Points on a hilly landscape, in no order, each with its height.
From any point a ball rolls to the lowest of the 2 points nearest to it. It stops when none of these is lower. Distance is the straight distance between rows; heights are no part of it.
gov height 259: [ -6 -10  22  40 -51 -19  13  30 -35   7  33  35   3 -27 -29  21 -31  -5
 -42  58  48   3  21  27  45 -20 -10  -1  37  12 -15  -1 -14 -53 -35  36
  -5]
nudo height 319: [-16 -19  13  -3   4  15 -16  26  10  20  -1  18 -19  24 -12 -18  45 -19
  -6  19   4  24   3  -6 -13  12 -17 -29 -16 -28  17   0 -21 -11  23  19
 -32]
fer height 167: [  5 -18  -3 -20 -13 -12   2  25 -21  15  -9 -16 -52  -1  -7   7   9  15
   0  28   0   5 -10  -3 -11  41  10 -22  16 -15  13 -12 -50 -22  17   5
  -4]
Sili height 181: [ 31  -9  13 -20 -17 -21   1 -26  16  -9  31   1  11  21 -28 -12   6  -2
  25  26  -4  33  26   4   8 -27 -23  30  24   0  -2  43  28 -11 -27 -15
 -34]
viz height 487: [ -6   4  -4   4 -16  -1   2  19 -24   7   2 -16  -4 -27  -6   2 -35  22
  -9  46 -21  -9  -4   6  10   8  23  18  22   2   5  -1 -25  -2  -5 -14
  15]
Molez height 407: [-15  15  11  13 -17 -26  15  -3   1  11  12 -18  11  11  18  12  19   6
  32 -16 -44  31  13  -7 -15  -5 -39 -14 -16 -45  12 -22  32  20 -24  11
 -42]
fovo height 105: [-16 -16  28  19  29  19 -32   2  13  13 -18  19  -9  21  -9 -11  -3 -11
 -56  28  15  -1  25  11 -12 -13  -6  14 -16   7 -11  33  16 -16  49  11
 -18]
Poz height 144: [-42  19  11  11  12  23 -37  30 -58  38 -11  18 -35 -14  -6  -2 -20   5
 -65  42  15  -1   8 -13   1 -26  20   4   6  34  21 -31   0   3  14  16
 -56]
mazo height 360: [  3  15   0 -54  34  17   4 -16  27 -37 -13  -2   0   6 -24 -22 -34 -14
 -41 -84  32  24  -4  -7   6  14 -15  17  -1  16   1 -22  17  15   1  13
  34]
vosi height 401: [  4 -32 -17  21  26  16   4  10 -17  27 -41 -20  -7   5  16 -33   3  18
 -11   5  -4 -17 -10   1   3  14  55   4 -14  39   3  20 -18  11  30  -4
   7]
zisu height 241: [  0 -21   1 -33 -22  -9  31  -9  -2  14 -37 -19 -27  41  -8 -22  39  38
  44  16 -11  14  22 -38  -8  15 -19 -14  -5 -31  39  21  -5   4   9   5
 -17]
dupu height 512: [ 11  12 -21  -6  30  25  -7  15  -8   0 -25  -2 -12 -30  -4   3 -56   2
 -42 -26  -2 -31 -36  11   1  13  36  41  16  61   2 -18 -34  -4  12 -18
  14]
pora height 500: [  3  -7 -35  23  35  -8 -29  15   4 -32 -10  11  38   1   2  -6  18 -62
   2 -76  11   8 -32   9 -15 -11   1 -43 -11  17 -41 -11  25  12 -12  10
  18]
tokeb height 427: [ 20   0 -11 -20   6   7 -12  15  14  -9 -30 -14 -10 -10   1  21 -16   3
 -53   4  -7  -2 -22  -6  -9  48 -14 -11  -7  -6   0 -14 -25 -20  41   6
  14]
poro height 572: [ 19  27   8 -24   4  -8  15 -44  21 -33  34   9  -5 -16   1  -9 -39  13
   0 -16  19   1   0  15  22 -15 -15  33  16  14   8  32  -7  -5  -9 -24
  12]
dem height 283: [  4  14  -2  17 -12 -14  13 -19   9 -10   2  14   5 -29   1  -6 -50   6
 -32  31  18  10   4  32  34   2   2  22   6  25 -12  35  -6 -47  17  15
  22]
Gagik height 198: [ 23 -29  -7 -17   7   6  43   5   1  13 -49 -19 -10  32  11 -26  61  25
  56 -25  -7   4  10 -30 -16  25  15 -13 -21   8  14  -3  -7  35 -10   0
   6]
dukos height 491: [ 25  23  -6   5   2  10   3 -13   2 -11   9  11 -20 -37   7 -13 -69   5
 -26  -3  21 -23 -24  19   8  10  37  52  18  46   5  10 -35 -24  13 -24
  19]
neb height 267: [-15 -12   8 -12 -20   1   4   3   0  13   7  -5 -50  48 -15 -20  50  23
  67  17  -4 -11   8 -41 -23   9  -5 -21  -3 -41  51  13 -11  18  25  -4
 -47]
nage height 362: [-20  -4  18   8  13   4 -34  11  23   7  25  30   2  17  -4   9  42 -29
  -3  14  -3   5   5  19 -18 -12 -21 -12 -30 -35  -7  20  10 -20  15  10
 -28]
Zagof height 343: [ -1   7  -2   0  -6 -24  -3   2   2  -5  28   5  10  10  21  26  25  -2
  27  -5 -30  10  -4  19  -3  -1 -12 -17  -4 -22   2 -16   2   6 -19   8
  -1]
vot height 576: [-11  23  -9  21 -12   7  -4  17   6   2 -21 -13  24 -27  28  62 -17  25
  -4  13 -55 -38 -18 -17  -6   7 -18 -15 -13 -31  -6 -47 -14  -5  -7   6
  19]
zuto height 433: [ 10 -27  -5  -9  22  23  -6  23   2   7 -27  -7  -3   3   2 -35  32 -12
   7  -3  23 -14 -20 -27  -8  17  44 -15  -9  -2   6   0 -25  10  39  -8
  11]
zup height 183: [  8 -19  -3 -13 -35 -40  17 -21 -33 -17  17 -14  21  14 -22 -11 -21  -5
   1   1 -42  58  25 -13  30 -27 -15  21  27   3  -3 -12  32  17 -55  -4
 -24]
rupes height 300: [ 27 -22  -6 -14 -46 -40  17 -16 -17   3   4 -15   2  29 -24   2  21  23
  43  17 -26  47  26 -29   8   4 -37 -17  -8 -37   5  21   7 -17 -30   6
 -17]
pibur height 408: [  9   9  16 -17   8  12 -22 -10  40   2  12   2  14  32  20  16  36  -6
  22 -19 -18 -10 -10  16 -29   5 -34 -13 -42 -22  -9  19  29 -17   7  17
  -2]
Masek height 471: [ -1   4  -7  15 -48 -19  27  -4  11  -5  11 -22  11  12 -23   9  13  21
  49  44 -39  27  31 -45  -1 -25 -27  23   7 -58   1  24  60  20 -35 -30
  -9]
zep height 324: [  4  -9  -5  27  14 -14   0 -21  -4   8   7   6   8 -16   6 -25 -23  -4
 -10  23  -2  -6  26  28  18 -18  33  38  -4  28 -24  47  -6 -27   3  -8
   6]
Muda height 201: [ 16  -7   4 -26 -22   5  10  -7 -27   7  -6 -18 -33   2 -32  -8 -13  32
 -21  43  -3  10  -3 -18  21  35 -23  -8  27 -11  31  -7 -23  -3  18 -14
 -17]
nudu height 176: [ 13 -15 -34  11 -19 -31  23  16   5   0  -3 -18   2 -12  33  16  11  12
  23  13  -6  -5 -16  12 -17  46  32 -20  -9   2 -12   4 -53 -36   4  21
  54]
Gito height 714: [ -9 -11  -1   4  30  37  17  10  18   2 -67  -5  -2  16  20 -26  32  11
  23 -30  16 -44 -15 -69 -13  25   7 -28 -21  -2  20 -43  16  50  41  -6
 -20]
mova height 445: [ 20 -26 -25 -45   7  -5   9   7  10 -18 -31 -35  -7 -12 -25 -17 -17   0
 -30 -16  23  -1 -24 -10 -11  64 -10  -9  15  -9   9 -26 -30 -10  26  21
  20]
mibo height 289: [  5 -30   9 -12 -22  11 -13  22  11  18 -16  21 -49  32 -20 -28  45  -4
  -1  37  38   2  -1 -12 -25  24  16 -33 -17 -32  14  22 -21 -23  54  11
 -20]
nase height 265: [-25  17   7  12  23  40 -38  37 -31  22 -14  34 -28 -16 -11 -11  -3 -45
 -45  -7  24 -24 -26 -16 -14 -18  37 -22  13  23  -5 -20 -25   6  38 -30
 -31]
puna height 479: [-10 -21  -2  40   5  -3  -1  22  -1  33 -20  -7   0   6  28  11  17  -5
   3  14 -39  18  15  -2 -18   2   8 -11 -33 -13 -15  11   2 -12   5  29
 -26]
dib height 478: [ 40   2 -13 -16   7 -11  25 -40  41 -36 -11  10  15  13   6 -35  -4 -10
  -8 -32  39  22   0  20   6   7 -12  11 -32  10  -7  52  14 -29  -1  15
  32]
duvu height 373: [-25  17   2  14  20  18 -40  29 -23  -8  45  67  20   4 -17  22   3 -55
 -38 -27  53 -19  -8  49   9 -29  -3 -26  43  29  -6 -36 -20 -42  -5  15
 -14]
lafa height 229: [ 27 -20 -21 -18 -35 -39  23  -1  -3 -35 -16 -14  21 -11  17  25  -5   5
  16 -14  -5  -6 -13  -9   7  50  -1 -21 -10 -17  -3 -21 -31 -26 -18  21
  65]
vek height 654: [-41 -14   5  57  -5  -1 -21  21  -4  26  50  23 -17  -7  -9  11  25 -10
  14  30  -3  13  13  46 -14 -45  38  -1  27 -10  -9  10  19 -14 -19  -9
 -23]
gef height 430: [  4  12   5 -42 -10 -25  25 -43  -6 -51  13   0  24   4   0  11 -27 -11
 -10 -32 -17  16  -2   7  27  13 -35  -4   7 -14  -1  -8   4  -2 -22  -2
  33]
dadod height 308: [ -8  20 -17  18   3  -1   4 -13  -8   8  -5  -7  34 -31  16   8 -39  18
  -1  25 -39  -6  12   4  28 -40  16  39  -4  16 -29  14  44  24 -30 -21
  18]
sem height 678: [-23  -2  16  22   5  15 -20   2  19  21  33  22 -25  -7 -17  -1  17  -8
  -4  28  13 -12  10  28 -15 -32  43  14  11   5  -9  25   4 -13  18 -19
  -5]
Zirem height 340: [-24  18   4  38   8   0 -13   2 -12  -4  51  55  21 -17   2  35 -24 -47
 -41   1  62 -18  -5  67  14 -48  10   1  22  29   7  -4 -14 -56 -21  13
  -6]
relod height 616: [-18  -2 -13  33 -22 -17 -12  13 -14  26  29   0   9  -8  -8  12  -7   9
 -12  42 -15  33  20  27   8 -39   7  16  12 -12 -11  10  38   7 -26  -8
 -21]
Rato height 211: [  0 -20  14  18 -44  -7  -3  30 -29   6  26  24 -38 -30 -37  20  -9  10
 -22  62  33  -4  -5  47  31  21   8 -11  44   2 -10 -11 -33 -34 -17  29
 -14]
danep height 469: [ 22  19  13  -8   2  24   6  -9  34 -10  -8  -3 -11 -17  12  -2 -40  23
 -14  10   7 -48 -25  10  -9  21  15  39   8  15  -5  31 -13 -15  24 -22
  27]
Voge height 206: [-39  28   2   9  32  41 -19  18 -55  25 -27  14 -21 -11   5 -10 -16 -17
 -51   2   5 -17 -21 -46  -4 -18  35 -10 -11  24  17 -44  -7  29  18  -6
 -56]
bib height 758: [ 16   8  -6 -37  46  44 -28   0  43 -26 -18 -10 -12  -6 -10 -15 -10  -6
 -13 -41  22 -43 -37  -2 -13  33   0  19 -13  20   2   3   4   9  39 -18
  22]
suto height 537: [ -7  25  -1 -18 -22 -14  11 -26   6 -17  55  -3  20  -8  -2  26  -6   5
  51  12 -15   4 -14  16  28 -31   1  18  27 -15   0   4  36  20 -55 -45
  26]
sok height 147: [ 13  -2   4 -11 -26 -19  13 -36 -20 -25  36  -1  25  -2 -42 -13 -26   5
  10  21  -2  36  28 -13  32 -40  -7  44  46   9  -6  32  27  19 -48 -24
  -7]
sude height 375: [-22  30  17   7   4  14   8   9   3  32  10 -27  -4 -16  18  25  29  35
  53   3 -30 -14   5  -5 -22 -14 -12  -6  15 -32  13 -22  35  48  -7 -29
  -9]
mito height 409: [ 15  20  -5 -14   6  -6  -4 -10  16 -28  43  26   6  -8  16   7  -4 -37
  10 -15  42  -9 -37  49  10  -7  13 -12  18   8  18   5 -38 -28  -2 -19
  14]
Genuf height 170: [  0 -19   7   5 -27 -24  -8   7  -6   0  34  18 -18  -6 -23   3  14  -4
   3  48  25   9   8  32  16   0  16  -6  30 -16   5  24 -45 -32  -4  23
   6]
Bol height 688: [-33   5  23  26  23  29  12  10  24  26 -35   1 -20  16  21 -23  35  11
  43  -6  -9 -28   3 -44 -31  13  11 -23 -28  -5  13  -5  13  36  36  -7
 -34]
Mozon height 560: [ 35 -29 -14 -17  28 -19  15  -9  17 -32 -25 -15  34  11  19 -26  32 -32
  13 -78   7  25  -5   4  -1  13  18  -3 -19  16 -26  -5  14  16 -21  25
  41]
lat height 410: [-21   9  19  23   4  21  -6   1  33  30  -6 -13  -9  -5  12  15  -8  30
  26  53 -26 -50  14  -7 -14   4  26  30   9   7   1  29  41  24  20 -33
  17]
pelo height 137: [ 27  -9   1 -19 -31 -22  -5  -4   8 -11  50  10 -17   7 -19 -13  38 -18
  41  24  27  11   0  20  -3  -5  20  -6  23 -11  16  32 -33 -20 -10 -14
   1]
rabi height 434: [ 14 -19 -22  -2   7 -23  18  13  -3  15 -28 -18   8  29  12 -16  16  -3
   2 -10 -22  36   8   1  -8  16 -11 -19 -30  -8 -11   1   2   0  -8  21
  -6]
noni height 286: [-11  17  29 -42  -7  20  13 -13  16   4  18 -22 -16   5   4  15  22  32
  57   4 -19 -32   8 -30  -5   6 -13 -11  11 -25  33  -4  12  56  10 -39
  -1]
fugi height 187: [ 23 -21  -4 -13  -6  -5  29   1  23  13 -36 -15  -4  10  21   1  33  45
  47  17 -10 -28  22 -36 -14  37  -8  -6 -21   7   4  18   0  26  19   1
  24]
ged height 545: [  4  18 -11   3  37  12 -11   2 -24  -4 -33 -22   8 -24  18  15 -44  19
 -22 -39 -22 -22 -14  -9  12   8   7  19  -4  45  -4 -21   3  27   2  -1
  29]
piz height 476: [-42  22  -8  49  14   6  -8  23  -9  46   0 -22 -17 -29  23  37  16  26
  43   5 -23 -20  -3 -15 -29  -4   6 -12  15 -40  11 -36 -11  21  15 -24
 -23]
sovof height 306: [-33  -1   2  28 -39 -16   9  10  12  38  11 -13 -28  28  -9   1  40  31
  63  14 -10  16  10 -20 -28   1  -9  10  -2 -69  33  11  -7   9  -2   9
 -48]
fidi height 227: [-14   5   1 -20   7   0  -4  -4 -42  29  31  14  -2  11 -32 -19  -4 -10
  -5   4  -1  25  24   6  23 -63  11  34  34  26  21  -7  19  34 -45 -22
 -58]
gepit height 428: [  8 -11  -9 -15  13 -28 -28  -2   1 -28  10  14  18  20   9   0  41 -64
  -1 -50   2  23  -6  35  -9  -2 -21 -41  -9  -8   4 -25   5 -23 -24  32
   6]
Vom height 506: [  6  10  -4 -18 -40  -9   8 -11  18  -3  48 -21  -2   6 -17  16  15  22
  65  30 -24  11   6 -26   7 -14  -6  20  21 -32  14  27  37  25 -22 -38
  14]
difif height 694: [-15  14  21 -14  31  29 -32  -4  15  10  29  39  -7  12 -22 -23   6 -25
 -25  11  30 -20   0  26   6 -30   8  13  -8  15   2  20  -5   5  22 -25
 -17]
maz height 104: [ 20 -12 -11 -21   3 -27  22 -28  -1 -17  49   9  -3   5   4 -15  38 -27
  53 -19  11  14  -9  27   8  -6  31 -16  20   6   7  16 -26   1 -32 -10
  19]
Dipub height 586: [ 14   1 -18  -3  28  -2   8   1   6 -31 -29 -28  32 -26  33  20  -1   2
  -7 -69 -13 -17 -30  -3   5  27  -5   3 -10  39 -23 -26   0  32 -13  11
  54]
keme height 517: [-22  15  -7  25  -2  -7   7   1 -27  14 -21 -32  20 -28  32  29 -39  15
 -10  12 -59   0   6 -36   8  -5 -24  -8 -11 -27 -11 -42  17  30 -10  10
  -1]
Vok height 538: [ -8   7   3   7  17   2  13  17   0   0 -13 -20   3 -10  34  19  40   6
  46 -39 -32 -12 -15 -17 -21   7 -19 -41   5  -7  -7 -38  -8  44  -9  -9
   8]
dumi height 245: [  6 -17   5  21 -21  -7  -5  -1  -7 -12   8  20  -8 -30  -3   8 -35   4
 -59  38  50  -2   0  41  25  23   4   3  12  10 -23  14 -40 -65  17  32
  12]
Biba height 414: [  3   4  -5   0   2  -3  -3  14  35  20  -5 -10  16  22  42  39  54  -8
  50 -32 -26   9  -2  -3 -38  -4 -36 -42 -50 -33 -22  -2  17   3  -9  30
 -10]
topug height 304: [-22 -15   7  42 -21 -11  -1  19 -19  -5  43  41   4 -22  14  43 -35 -24
 -36  26  53  -7   4  54  46 -25  12  14  26  23 -15  -9 -15 -70 -14  34
   7]
kepi height 154: [ -3  -6  34  -4 -10  16 -27 -10   5  11  21  31   4  15 -35  -7   7  -8
 -46  41  33   8  31  31   8 -12 -31  14   1  -6   9  35   1 -27  30  18
 -17]
mit height 730: [ -8 -17 -25 -20  34  36   3  25  27  -8 -53 -16   4  12  -2 -32  31 -21
  -3 -46   8  -6 -20 -54  -5  28  12 -37 -31 -11   4 -30  15  44  47  13
  13]
Meto height 461: [ 35   4  -2 -22  -5 -14  38 -38  17 -33 -30 -13   4 -14  -1 -37 -36  16
 -17  -7  49  17  -3   6  13  33  -8  19  -9   3   8  36 -17 -29  29  -5
  36]
sapo height 233: [ 13  -5  -7  18   1   4  -8 -19   1  20  -7  -7  19   4  -3 -14 -32  13
  10  30 -31   5  27  14   8 -35  23  43  -5  31 -22  46  57  20 -17 -19
 -21]
muton height 194: [-12   9  12 -24 -13  -8   8 -15 -49   9   1   5  12  21 -28 -10 -26   8
 -25   8 -32  43  26 -15  24 -29 -19  21  31   7  18 -25  21  34 -32  -1
 -41]
rosu height 384: [ -1   7 -21   9 -11 -21  12 -13 -34 -10   0  -4  33 -37  15  13 -48   8
   5  -7 -42 -13  -1  -1  33 -13  10  14   3  15 -22 -20  15  23 -34 -10
  52]
fip height 592: [ -1  19  12 -23  -2  -8  10  -7  -1 -13  14 -20   1 -21  22  48  16  22
  46 -43 -32 -33 -18  -8   4  16 -33 -32  19  -8 -16 -55  -3  41 -24 -18
  31]
debu height 123: [ 15 -12 -20 -11 -20 -13   0  22   9   6  14  10 -36  -2   6  13  32   0
  23  20  21  -2 -12  15 -27  32  34 -33  -8 -17   5  15 -61 -47  15  16
  29]
liv height 380: [ 24   1  -3 -30  21  10   4 -22   1 -24 -30 -17   4   6 -19 -29 -30  13
 -45 -35  11  18  -4   5  15  21 -13  20  -7  23  -1  -9  -3  11  18   6
  18]
gunub height 444: [ 26  19 -11 -14  18  -3  16 -20  50 -27  -7  -9  -3 -26  17 -19 -35   0
 -14 -28  52 -15 -20  16   1  28  20  20 -16  12   3  31 -30 -17  23 -12
  42]
Boras height 498: [  6  -3  15  11 -23  -1  -8  14 -47  -5  22  24  16  -2 -36 -11  -3  -7
 -67  13  34  27  25  30  37   2 -43  -4  30  19  -3 -30 -12 -27 -19  52
 -17]
nenos height 745: [  7 -15  -5 -30  30  40 -11   9  42 -11 -56 -23  12   2  10 -13  12   3
 -13 -41  12 -29 -13 -26 -10  38 -21  -4 -40  10  -1   6  27  31  45  13
  24]
kapi height 580: [ 37  -2  -3 -18  33  -8  14 -34  39 -27  -1   8  12   0  27 -22   8 -41
  24 -73  15   1 -13  32 -10 -12  -5  15 -26  25 -32  15  27   1 -33  12
  14]
Neriv height 297: [  2  -3   2  -9  30  12 -14  -6  -3  -4   8  20  12  24  -7 -28   4 -29
 -27 -26  -3  14   5   3  -2 -26  -2  -5 -13  13  -7  -3  18  31 -17   0
 -30]
Zurim height 345: [ 13  32 -17   0  -2 -24   8 -16  -7 -34  15  -1  15 -30  10  13 -61 -10
  -2 -27  -9 -28 -26  19  20  -4   6  18   8  16  -6 -23 -14   0 -31 -19
  43]
Mivu height 554: [  9  41  16 -23   3   4  -2 -27  22 -24  27  40   3 -18 -19   0 -57   3
 -55 -11  42  -4   7  17  25 -20 -23  52  16  25  10  -2 -25 -27   0 -22
  -4]
gakis height 404: [ 27 -10  -7 -25 -10 -17  15 -14 -11 -21 -16 -16  18   8  -2  -6  -3  12
 -15  -2  -7  21   4  -3  17  33 -20  -8 -10  -6  10   0   9  -1   4  11
  21]
leri height 149: [ 22 -27 -11 -27   2 -11  29  -2  -9   0   0  -4  -7  15   2 -18  56  -8
  56 -41  -6   8  -3 -10 -13  10  33 -17   4   4   5   0 -26  28 -30  -5
  19]
bunip height 599: [ 37 -15  13 -24  14   0  27 -35  11 -13 -14 -10  14  16  20  -4   3   3
  33 -58 -10  13   7  13   8 -11 -20  31 -23  29 -44  21  56  21 -40   7
   9]
sovak height 626: [ 11  -3  15  -1  26  10   5  -3   9   6 -15 -17  10  15  28 -10   8   8
  32 -32 -31  10   2  -6  -9 -17  -4   6 -25  11 -28   1  42  49 -32   4
 -21]
lus height 238: [ 14  -8  22 -13 -12   6  -1 -18  47   2   4 -17  -8  37 -13 -18  38   2
  37  39  -2 -26  28  -5 -25  -1  -2  21 -11  -4  -8  68  31  -5  32  -7
  -4]
napir height 472: [  4   3  -2  -6  20  20 -13  16  14   6  -8   2  -2   0   9   1  44  -3
  25 -25  -7 -24 -18 -13 -25  13   2 -38 -19  -8   1  -8 -28  11  24 -13
  16]
vinom height 339: [  2   4 -18  11   7  -8  -6  14  36   5 -23 -17  17   3  47  34  37  20
  18 -22 -28 -10  -9 -19 -19  28 -30 -40 -41 -22 -23   7   6  -8  16  39
  27]
Deku height 364: [ 17 -32 -23  17  13 -10   0   0  -1   5 -18  -6  12 -14  10 -32  -7  -4
 -27  -6  17  18  -1  23   1  22  37  13 -15  27 -17  31 -24 -18  12  12
  30]
kerig height 658: [ -8   6  24   7  35  35  20  -9  17  12 -42 -14   1  23  35 -21  24   9
  32  -6 -13 -18   8 -33 -16 -12  -2  -9 -27  25  -1   1  40  57   5  -6
 -46]
gekog height 172: [-41  30   4  15  12   8 -36  19 -30  33   9  13  -5 -36  -5  36 -41   8
 -49  36 -21  -3  12   2  -5 -42   8  25   4  11   9  -8  27  -3   9 -11
 -16]
gapu height 464: [-25  20   6  39 -18 -13  -2  -5 -16  34 -10 -22  21  -3  23  15 -20   8
   5  11 -52  34  18 -17 -15  -9 -12  -5 -11 -34   9 -38  13  26  -9  27
 -48]
simer height 171: [ -5 -16  13  23   6  11  -5 -10  12  20 -21 -10  -2  31  -7 -24  -6  11
  -7  47 -18   7  31  15 -11 -20   1  19 -18   8 -14  47  42  -9  22  -7
 -32]
Bul height 326: [-22 -11  -8  21  34  18 -36  41 -13   9   7  11 -15 -21 -10  21  -6 -27
 -28 -11  14 -20 -31  24 -14  -7  31 -24  13  10 -11 -20 -36  -9  12  -2
 -10]
vupi height 536: [  8 -30 -32  -4  28   2  -3  27 -10 -22 -26 -13  27   0  11 -40  18 -57
  -6 -59  12  16 -12 -19 -28   3  21 -19 -13   4 -22 -36  13  23  -3  10
  31]
Bubel height 526: [ 16   8   6 -10 -35 -28  25 -32 -31 -43  24  21  15  -8 -33 -11 -42  -6
 -38 -13  48  34  12   3  49 -13 -40  26  42  19  10 -13 -19 -26 -29  -1
   7]
Lidaf height 237: [  1   3  17 -33 -14  24  15  -6 -11  12  -2 -21 -37   5  -6  -2   8  31
  18  15 -16  -6  -1 -31   8  12   0  -3  24  -8  44 -21 -14  33   8 -40
 -31]
Dasu height 454: [-12  -5  -6  23 -15  10  12  -4  -5  20 -17 -27 -16  -4  -5   2 -27  48
   3  67 -30 -30  14 -11  13   9  31  19   9   4   1  25   8  -3  27 -32
  17]
Lig height 529: [-46 -17   2  65   8  22  -8  14   2  29 -32  -8 -14  14  39   7  25  -3
   9  -1 -23   7  -1 -37 -39   1  24 -16 -45 -22  -6  -6  -9  -1  32  37
 -51]
Vumeb height 199: [-12  -6  24  15 -13  -3 -15  12 -16  22   5  19 -12 -18 -30   8 -27  13
 -58  46  17   4  21  23  24 -17 -11  10   3   6  -8   2  -7 -47  24  35
 -14]
Legep height 209: [ 41 -24   6 -23  -7  -6 -10 -16  39   5   7  -3   3  46 -27 -32  26  -5
  30  22   8  14  28   7 -16 -12 -13  19 -18  -7  -2  72  21 -19 -12 -12
 -28]
labaf height 513: [ 29  -3  30  -8 -49 -18  16 -10 -33 -10  18  18  17 -11 -39 -13 -19   6
 -52  22  66  22  10  27  47   5 -51   3  30   9  -3   7 -23 -43 -12  22
  -8]
fogof height 477: [ -1   7   5  -8 -18 -20  -4   4 -57 -16  13  14   6 -13 -21   8 -31  -6
 -56   6   7  16   5   1  27   4 -27  -2  34   4  10 -56 -15  -8 -19  12
  -3]
Feb height 282: [  4   4 -27   1   3 -19  -2 -13  -4 -21   7  -7  15  -5  22  37  -6 -15
   8 -29 -13  -1 -15  22   0  18 -14 -24   1   3  -2 -29 -21 -12  -6  14
  42]
godof height 547: [-27   5  -3  32  19  25  -5  26 -19  28 -25 -20 -10 -15  25  16  25  16
  25 -27  -1 -33 -19 -41 -28  19  19 -29   0 -14  14 -50 -34  41  24 -12
 -32]
dov height 258: [ 17  -9   0 -28   0   6  21   4  25  -2 -48 -14   3   6  32  23  43  31
  25 -19 -16  -8   1 -42 -10  39 -30 -18 -31   7 -20 -14   3  31  -3  26
  40]
mos height 335: [  8  14   2 -29  36  18 -18 -15  13 -20  15  38  12  10 -30 -34 -13 -27
 -34 -56  32  16  -8  10  -1 -14   0  15  -6  23   2  -8   1  11 -13  -1
  11]
Divo height 385: [  1  34  -5 -20   8 -13   0 -32 -10 -45  39  13   1 -15  16   8 -31 -27
   4 -58  30  -6 -34  35   8 -12   8  -8  37  27  15 -27 -18  -4 -26 -25
  23]
salab height 568: [-37  -4  -7  59  14  30  -9  25  -1  26 -43 -20 -19   6  21  -9  32  -9
  22 -30   3  -6 -21 -61 -30  26  20 -40 -30 -30  13 -33 -34   8  40  27
 -43]
lefun height 425: [ 29  16   2 -36  16   1   2  -8  33 -34  13  12 -23 -11   4 -14  11 -30
  -1 -21  50 -13 -33   8  -4  20  23  -1  -5  -2  13  18 -48 -33  16  -8
  28]
rubub height 387: [ -7  -9  -7  24  22  19 -28  29 -13   6 -26 -22 -16 -20  14  22 -18   9
 -39   4 -29 -23 -28  -6  -9  17  14 -13   9   9 -11 -26 -24  -9  33   6
   1]
Potet height 268: [ 44 -34 -10 -29 -35 -28  35 -10  -6  10 -38 -26  -1  30  -1  -5  39  44
  54   8  -4  32  27 -27 -23  14 -18 -26 -20 -17  13  28 -13 -17 -10  16
  14]
denez height 453: [ -1   8  13 -36 -29 -19  -1 -23 -26 -32  26   5   8  -2 -24  25 -34   5
 -15   6 -26  11  -9   1  32   5 -29  -3  27 -21   9 -40 -15   3 -35  -6
  18]
betov height 421: [ -3  -7  -4  25 -45  -8  33   0   9   9  -3 -21  14   0 -26   3  -4  32
  35  72 -32   3  20 -43   7   1 -24   5  -3 -45   4  53  39   1  -2 -14
  12]
Dazad height 528: [-14  12 -11  17 -24 -11   4  26  -7  -4  14  -3   7 -29   3  36 -34   5
   4  34 -36 -26 -18  -3   9  12  12 -12   6 -26 -13 -34 -20 -11 -17 -21
  31]
pez height 402: [ -4  -1 -10  12  20  -6 -34   6 -11 -20  33  44  28   9 -19  -3  24 -69
 -16 -33  36   6 -17  43   2 -20  -9 -35   8   6  -4 -25 -15 -27 -13   2
  -3]
tefel height 573: [-21  20 -20  30 -31 -16   4  -5   7 -18  45   7  32  -7  -9  23 -12  -8
  17  31 -14  28   4  25  16 -31   9  25  10 -20 -16  14  49  -7 -51 -30
  11]
tepi height 257: [ -7   4  13 -22  33  15   1 -22 -17   7   2   9  -5  34 -17 -27  -6 -11
   1 -27 -22  16  12  -9   6 -54  17  25   8  27   7  -8  39  51 -35 -20
 -44]
Tevav height 69: [-42  33   7   8  -8   8 -24  41 -61  35  26  26   2 -27 -19  25 -36  -6
 -65  37  10  -4  18   9   9 -45   0  25  24  29   5 -32   3 -10  -5  14
 -38]
lalev height 358: [-36  -2  -5  46 -53 -19  16  13  10  34   9 -29 -20  12 -13   6   4  42
  34  57 -28  15  27 -23 -13  -7  -4  16  -1 -61  21  20  19   3  12   6
 -15]
dava height 539: [ 23  44  14 -13 -20 -10  26 -40 -19 -48  11  38   3 -17 -32  -3 -90  10
 -60 -26  37   4   8 -11  31  -4 -28  42  24  24  11 -20 -22 -26 -33 -16
   5]
sobok height 338: [-49   6  26  36  24  26 -37   4  20  30  -2   0  -7   5  19   8  -3  12
  -5  38 -23 -41  25 -11 -38 -19  12   6 -11  -2   0  32  45   8  45 -19
 -12]
seti height 260: [-35  22  12  15  30  42 -42  11   0  31  -6  12 -20 -10  11  14 -27  -2
 -44  25 -13 -31   4  -4 -11 -20  12   8 -10  17   0  -8  25  -4  42 -18
 -27]
kazo height 457: [ 10 -10 -29   3   9 -16 -24  16  20 -23  -2  -9  33  15  34   7  44 -51
   4 -71 -12  21 -16  10 -32  -6 -24 -32 -32 -11 -29 -15  30  -9 -20  29
   6]
duka height 266: [ -9 -30  16   4  -4   4   0  -3  17  22 -24   8 -36  52 -22 -37  42   0
  35  51  12 -18  16 -17 -19   8  20  -6 -12 -19  14  57  13 -17  42  -3
  -9]

For each start below, name the point where the ball stops.
liv: sok
vek: zisu
Vok: fovo
pibur: sok
vot: debu
kapi: maz
ged: Zurim
